Points, in no order, along strands that fork and pass close to each other.
In the rows, 128 means zero.
Two points are linked if the straight distance between their rows is under 110. Some points are linked to none.
<320>: [128  75 108 149 164  97 109 117  93 167 132 138 131 139 153 121 170 105
 107 157 103]
<1183>: [116 148  95 145 152 120 120 118  86 155 196 173 121 121 143 138 108 123
 127 119 100]
<1341>: [182  81 150 111 128  72 128 148 178 102  98  84 113 139 121 120 141 113
 137 109  97]
<1010>: [156 133  73 164 151  66  69  71 104 135 123 178 130  67 143 166 157  50
  96 153 147]
<789>: [129  66 120 140 134 123 136 122 128 100 121  84 123 145 114 151 114 168
  96 161  93]
<973>: [149 124 164 101 113 103  90 115 108 144 145 180 151 113 140  81 100 108
 114  96 139]
<800>: [129 140  93 150  99 170 169 130 120 137 114  95 104 141 120  80 148 127
 126 163 112]
<1308>: [144 120 138  84 132 133 151 139 195 159 134 101 132 148 138  76 109  71
 159 136 113]
<218>: [134 124 166  76 148  97 153 114 141  85 113 133 139 143 121 146  80 126
 177 165 121]
<488>: [164 124 161 128  93 174 152 139 147 114 123  87 164  97  92 111  91 158
 123  73  96]
<286>: [129  91 114 142 144 105  68 157  88 158 182 156 144 126 151 135 148 155
  97 129 162]
<1191>: [ 85 136 120 178 126 153 163 171 150 102 122 100 104 141 124 139 126 198
 121 120  81]
<1170>: [107 100  98 162 116 149 107 154  69 110 105 118 108 127 119 146 189 144
 113 116 149]
<160>: [129  86  88 185 173 100 119  87  95 160 134 164 125 114 155 161 166  75
 123 157 110]
<681>: [158 128  60 192 148  90  77 121 104 152  95 188 127  56 159 159 166 100
 120 146 160]
<810>: [139 172 161 121  95 195 175 170 188  92 110  86 158 107  72 120  83 178
 105  99 110]
<1066>: [143 131 132 135 131 141 177 233 167  82 132  75 140 136 100 133 156 138
  93 119  90]
<1061>: [ 86 196 142 137 110 151 103 148 122 154 149 137 110 147 110 102 149 211
 125  61 125]
<1232>: [ 55 168 137 140 132 177 136 148 165 141 117  93 135 103 116 103 138 181
 169  61 102]
<659>: [ 78  96 129 109 130 143 108 134 115  81 166  96 136 131 100 130 119  97
 120 127 119]
<92>: [118  94 107 195 152 139 159 109  89 118 139 145 131 119 144 181 152  85
 146 134  91]
<39>: [112 170  84 169 105 148 144 133  94 129 107 135  76 144 120  99 171 147
 136 142 125]
<50>: [126 141  99 156 169  80  91 102  90 139 195 192 151  89 152 160 117  96
 122 148 121]
<284>: [ 70 189 101 136 123 167 153 131 134 141 128 150  88 128 143 117 106 144
 160 105 117]
<571>: [136 172 138 122 108 176 190 158 135 123 132  96 136 135 113  95 128 135
 165 147 111]
<865>: [125 123  80 160 144 114  73 135  77 159  97 176 138  59 147 133 165 112
 119 104 152]
<1148>: [ 65 135 136 153 101 204 162 166 121 114 111  83 154 112 144 119 172 131
 145 123 144]
<531>: [134 116 141 100 116 112 151 142 213  69 109  72 138 109  97  90 100  72
  90 146  94]
<770>: [157  94 144 120 116 108 145 112 141 138  82 133 133 122 170 106 121 105
 132 140 119]
<1300>: [192 133 119 142 128  64 125  89 105 138 131 171 111 133 163 155 132 130
 136 181 148]
<985>: [136 106 168  55 115 134 121 112 196 109  74 116 139 144  95  92  63  88
 114 126 142]
<918>: [126 120 142 159 121 121  97 154  89 166 153 181 159 109 185 104 142 159
 108 123 153]
<701>: [126 126 100 135 133 118 111 152 112 159 181 153 102 144 152 115 147 109
 137  86 117]
<250>: [178  94 165 107 124 141 109 125 131 131 140 103 159 118  78 110  94 156
 144  75 119]
<510>: [ 99 132  99 191 123 102  89 142 124 115 157 183 103  95 170 131 134 146
 150 110 153]
<878>: [178  80 161  93 135  90 101 115 163 107 118  90 134 138  86 121  97 156
 147 118 126]
<856>: [ 86 135 150 179 118 154 147 137  60 106 142 159 149 139 145 116 160 141
 116 177 128]
<938>: [158  79 142 132 155  86 175 139 204 106 117  57 141 146 130 156 137 110
  81 176  70]
<743>: [165 122 147  79 150 116 185 181 200  84 144  67 161 144 107 164 126  78
 111 167 117]
<813>: [134 155 121  73 127 161  82  98 114 141 129 170 132 134  64 112  68 118
 133  97 182]
<198>: [ 93 184 154 119 105 157 164 172 174  70 110 128 122 119 115 131  98 129
 147  78 109]
<548>: [191 135 128  69 137  94 127  75 138 164 134 129 110 157 112 136 100 103
 138 134 134]
<187>: [122 114  84 172 131 108  97 136 111 132 176 158 101 118 161 139 167  83
 147 117 155]
<1141>: [114 116 145  96 104 128 126 137 180  79  98 105 117 132 107  92  85 114
 123 128 123]
<637>: [ 94 168 131 206 103 185 191 161 143 103 121  89 124 132 125 146 160 182
  95 109  70]
<52>: [ 71 143 123 180 139 137 136 127 102 123  68 151 118  93 144 131 154 171
 157  98  98]
<230>: [108 193 121 131 146 146  95 144 102 178 158 158 126 118 101 109 138 205
 158  74 139]
<15>: [154 121 137 101 111 157 134 129  91 174  80 141 149 132 131 105 113 176
 114 132 142]
<543>: [135 120 150 123 122  74  98  59 123 112 178 139 135 138 147 127 125 104
 109 204 168]
<64>: [153 166 130  87 120 150 138 125 102 151 155 152 129 152 113  97 115 125
 170 156 169]
<610>: [144  88 127 125 137  81 128  55 180 121 121  44 100 151 119 159 145 104
  97 171 116]
<694>: [ 86 171 151  94 111 177 135 147 115 125  73 121 124 149  90  97 110 195
 113 111 122]
<1130>: [ 70 128 115 169 104 131  85 143  89  83  97 138  94 123 119 117 166 171
 106 115 147]
<996>: [131 130 104 125 137 136  97 128  44 162  98 156 147  89 127 116 169 113
 123 106 140]
<1060>: [180 105 123  89 128 122  84 112 147 135 152 133 118 150  94 162  95 146
 158 110 200]
<1090>: [126  74 129 134 140 124 158 148 177 118 113  73 139 147 135 118 124 128
  87 173  78]
<1217>: [147 143 126  95 163 132 189 237 195  77 146  78 163 118  78 134 143 108
  93 146 104]
<224>: [202 137 128  63 157  79  94  47 128 190 130 142 127 138 109 173  99 107
 110 133 160]
<325>: [126 164 145 110 132 150 107 138 106 155 119 146 140 111  99  79 130 163
 187  80 148]
<267>: [129  74  93 141 130 128 110  89  97 113 140  79 118 134 107 151 166 100
 117 168 140]
<69>: [128  93 175  71 154  91 113  63 138 143 167  83 158 153 119 131 116  81
  94 158 113]
<210>: [162 115  85 132 143  74  79  73 141 170 140 143 112  80 135 103 131  95
 147 123 136]
<180>: [ 82 209 182 128 107 155 134 167 148 114 141 120 133 149 107 140 153 201
 132  34 102]
<1309>: [126 159 133 131  97 176 192 165 170  64 106  85 142 113  89 131  88 152
  88 144  95]
<174>: [147 109 149 106 112  87 110 105 149 107 159 114 113 165 128 103 124 135
 139 188 167]
<599>: [144 126 132 139 117 113  84 127 113 177 144 188 144  94 164  88 106 147
 104  89 136]
<942>: [156 113 127 128 119 105 154 121 152 126 164  96 105 181 155 131 158  98
 140 195 145]
<192>: [118 144 127 114 110 149 117 131 106 156  82 140 113 139 111  75 114 199
 106 125 125]
<869>: [120 116 122 102 139 130 152 169 149 125  94 119 100 172 132 132 109 166
 135 150 117]
<168>: [140  82 107 138 137  88 101  48 135 130 137  69 107 131 127 176 160 108
 102 182 159]
<850>: [ 97  91 127  83 148 100 100  72 159 118 113 117 123 125 136 135  91  93
 140 161 149]
<143>: [109 132 124 145 105 189 159 148 105 148  95 106 143 107 145 123 154 132
 130  86 116]
<481>: [144 105 121 164 138 123 167 121  98 105 110 148 124 126 158 185 129 129
 160 154 117]
<1125>: [138 110 142 114 109 119 113 152 101 102 127 150 124 145 145 150 125 139
 125 111 165]
<891>: [179 100 129 154 120  82 143  86 132 151 128 125 110 163 173 141 173  93
 118 185 140]
<475>: [102  90 115 179 131  83 111  94 130  81 138 159  96 129 145 145 123  80
 105 128  87]
<1378>: [121 115  96 155 128 146 137  90  86 104 133 131 131  94 128 181 110 147
 153 163 143]
<494>: [162  94 171  56 125 122 138 104 180 131 100  95 149 160 129 135  96  90
 115 150 151]
<520>: [ 95 137 112 159 113 144 161 108 133 141 136 166 118 117 179 102 109  76
 135 131  99]
<355>: [113 136 140  88 135 147 157 190 194 134 133 104 134 152 127  74 116  85
 130 113  97]
<441>: [104 114 137 111 121 167 128 179 131 150 113 118 136 125 149 113 145 123
 148  66 139]
<771>: [ 85 155 130 172 148 120 123 129  77 114 112 169 131  97 137 130 138 194
 158 139 123]
<372>: [140 128 110  64 117 166  91  95  94 148 139 140 140 132  89 136  94  95
 109 125 187]
<1119>: [131  82 143 138 139 121 180 133 139 117  62 131 140 133 183 159 120 118
 140 170 106]
<1269>: [141 152 139 107 115 147 181 162 217  78 146  80 150 117  84  94  79 111
  99 167  98]
<445>: [142 138 146  93 127 148 149 132 144 149 149 117 140 146 120  71 109 117
 179 162 139]
<598>: [ 88 211 131 110 108 179 126 120 144 137 129 166 106 129 101 109  80 148
 155  65 141]
<1349>: [115 108 131  88 135 123 126 105 136 120 184 105 131 157 117 141  91  77
 107 129 103]
<368>: [ 89 130 143 101 127 176 140 194 181 134 110  97 143 125 121  90 124 112
 133  71 114]
<1095>: [124 144 172  80 120 126 129 124 123  87 134 166 136 138 112 136  56 115
 143 107 128]
<32>: [124  97 125 112 162 111 114 134 131 168 109 144 128 109 137 108 107 144
 163  79  93]
<858>: [131  85 114 112 169  99 104 115  95 180 121 146 138 120 138 121 116 141
 117 114  92]
<1133>: [ 90 146  94 111 128 168 156 119 134 158 128 139 109 130 147 109  95  98
 149 131 119]
<418>: [ 98 189 160 126 120 173 132 153 148 150 132 118 138 114 111  90 151 160
 201  48 137]
<1389>: [108 162 146 195  87 170 187 200 144  93 133 114 120 159 147 139 168 143
  73 105  91]
<793>: [187 105 183  72 124 104 162 121 200 112 122  55 167 147 124 148 129  68
  98 152 129]
<709>: [ 96 125 102 140 129 153 146 146 111 109 118 107  94 150 103 148 112 192
 120 144 107]
<251>: [ 91 103 131 181 122 117 150 132 151 105 137 155 112 141 177 125 124  69
 112 128  82]
<855>: [154 167 112 122 126 114 139 108  76 136 142 178 121 127 141 126 127 113
 158 173 152]
<807>: [ 63 180 163 163 126 159 166 166  94  74 137 123 139 134 120 137 180 138
 158 105  94]
<339>: [137 126 105  81 122 133 104  87  89 143 159 133 133 134 120 139 129  67
 112 156 168]
<596>: [ 83 179 140 138 120 147 174 182 134  52 127 118 113 140 110 142 133 125
 148 115  98]
<330>: [156 103 137 145 106 113 143 149 133 118  86 123 117 127 146 102 140 122
 121 102  92]
<421>: [177 157  89 118 134 114  90 135 126 185 169 189 116 121 145 143 103 139
 146 110 181]
<402>: [ 66 102 119 153 119 173 140 135 106  89 141 102 139 112 131 129 148  89
 138 141 130]
<331>: [174 103 114  84 149 102  72 103 131 162 138 138 140 130 121 168 119 141
 143 151 217]
<654>: [181 126 110 135 148  44  50  66 128 170 130 140 153  76 159 166 175  67
  81 158 183]
<81>: [156 122 130  70 143 143 141 147 158 154  97 128 108 183  97 123  79 165
 147 136 136]
<1176>: [153 131 131 153 106 146 188 196 140  97 148 104 120 171 137 148 152 117
  95 134  92]
<383>: [128 159 123 124 110 177 143 131  61 156 117 120 143 111 114  92 170 114
 138 103 122]
<353>: [188 103 115 119 140  58  64  73 130 174 130 149 143  79 150 130 134  97
 109 118 153]
<278>: [158 110 124  99 103 107  86 142 147 124 149 148  91 159 130 141 111 133
 132  98 188]
<207>: [177 106 151  76 151  71  99  37 139 172 113 102 129 140 135 195 123 111
  89 133 160]
<750>: [155 103 113 102 144  88  60 141  87 152 138 159 141 132 137 151 147 153
  97 161 194]
<51>: [158  90 129 167 152  85 169  80 205 115 128  43 108 151 131 171 160  87
 112 184  88]
<515>: [179 108 146 117 160  51  95  51 110 159 117 111 142 113 161 206 181  85
 111 151 177]
<1284>: [114 143 129 158 110 135 133 117 108 161 129 168 125 111 166  72 120 121
 105 104  89]
<1340>: [ 67 152 128 197 132 172 146 140  66 130 147 130 139 126 128 125 199 142
 135 123 102]
<589>: [104 105 114 204 133  89 114 117 123  77 149 167  95 113 145 153 125 134
 147 121 105]
<327>: [175 106 144  90 113 170 124 136 149 173  98 128 136 160 111 112  85 180
 128 123 172]
<392>: [115 105  71 160 152 123  93 122  57 117 129 130 110 116  99 159 180 118
 124 145 134]
<482>: [109 147 169 121 102 145 134 150 118  96 140 152 137 131 133 134  92 153
 133  92 128]
<495>: [122 109 161 132 128 126 155 127  96 106 143 131 156 151 144 119 119 148
 130 194 116]
<853>: [148 182 106 136 133 121  84 160 106 166 135 192 117 109 135 129 132 192
 150 107 186]
<1259>: [121 194 158 138  86 167 150 163 135 110 101 117 120 131 117 154 151 195
 144  44 129]
<507>: [125 143  97 160 149 121 120  97  68 117 110 161 137  62 114 155 115 168
 165 137 119]
<1239>: [115 104 147 151 130 107 131  86 104 116 171 142 154 144 159 120 131 113
 106 214 133]
<400>: [ 48 175 124 162 137 164 153 130 137 140  71 113 118 104 135 107 162 173
 165  84  83]
<823>: [103 195 125 102 124 166  92 129 136 151 135 188 102 150  84 101  77 170
 151  89 180]

Follow the links from the first point to the second, and from the first to the third. Name the last point that the two ways share.
<853>; <320>; <488> => <481>
<81>; <1170>; <494> => <709>
<1232>; <320>; <531> => <481>
<1148>; <1300>; <800> => <445>
<218>; <1239>; <286> => <482>
<813>; <856>; <1183> => <520>

A fork is a point with three links, a tip a point with one. Leave the first point through the second and follow the links. Name the first fork or tip that comes.
<174>; <543> => <482>
<1170>; <392> => <709>
<1066>; <1217> => <481>
<50>; <1183> => <520>
<1239>; <543> => <445>
<938>; <51> => <1130>
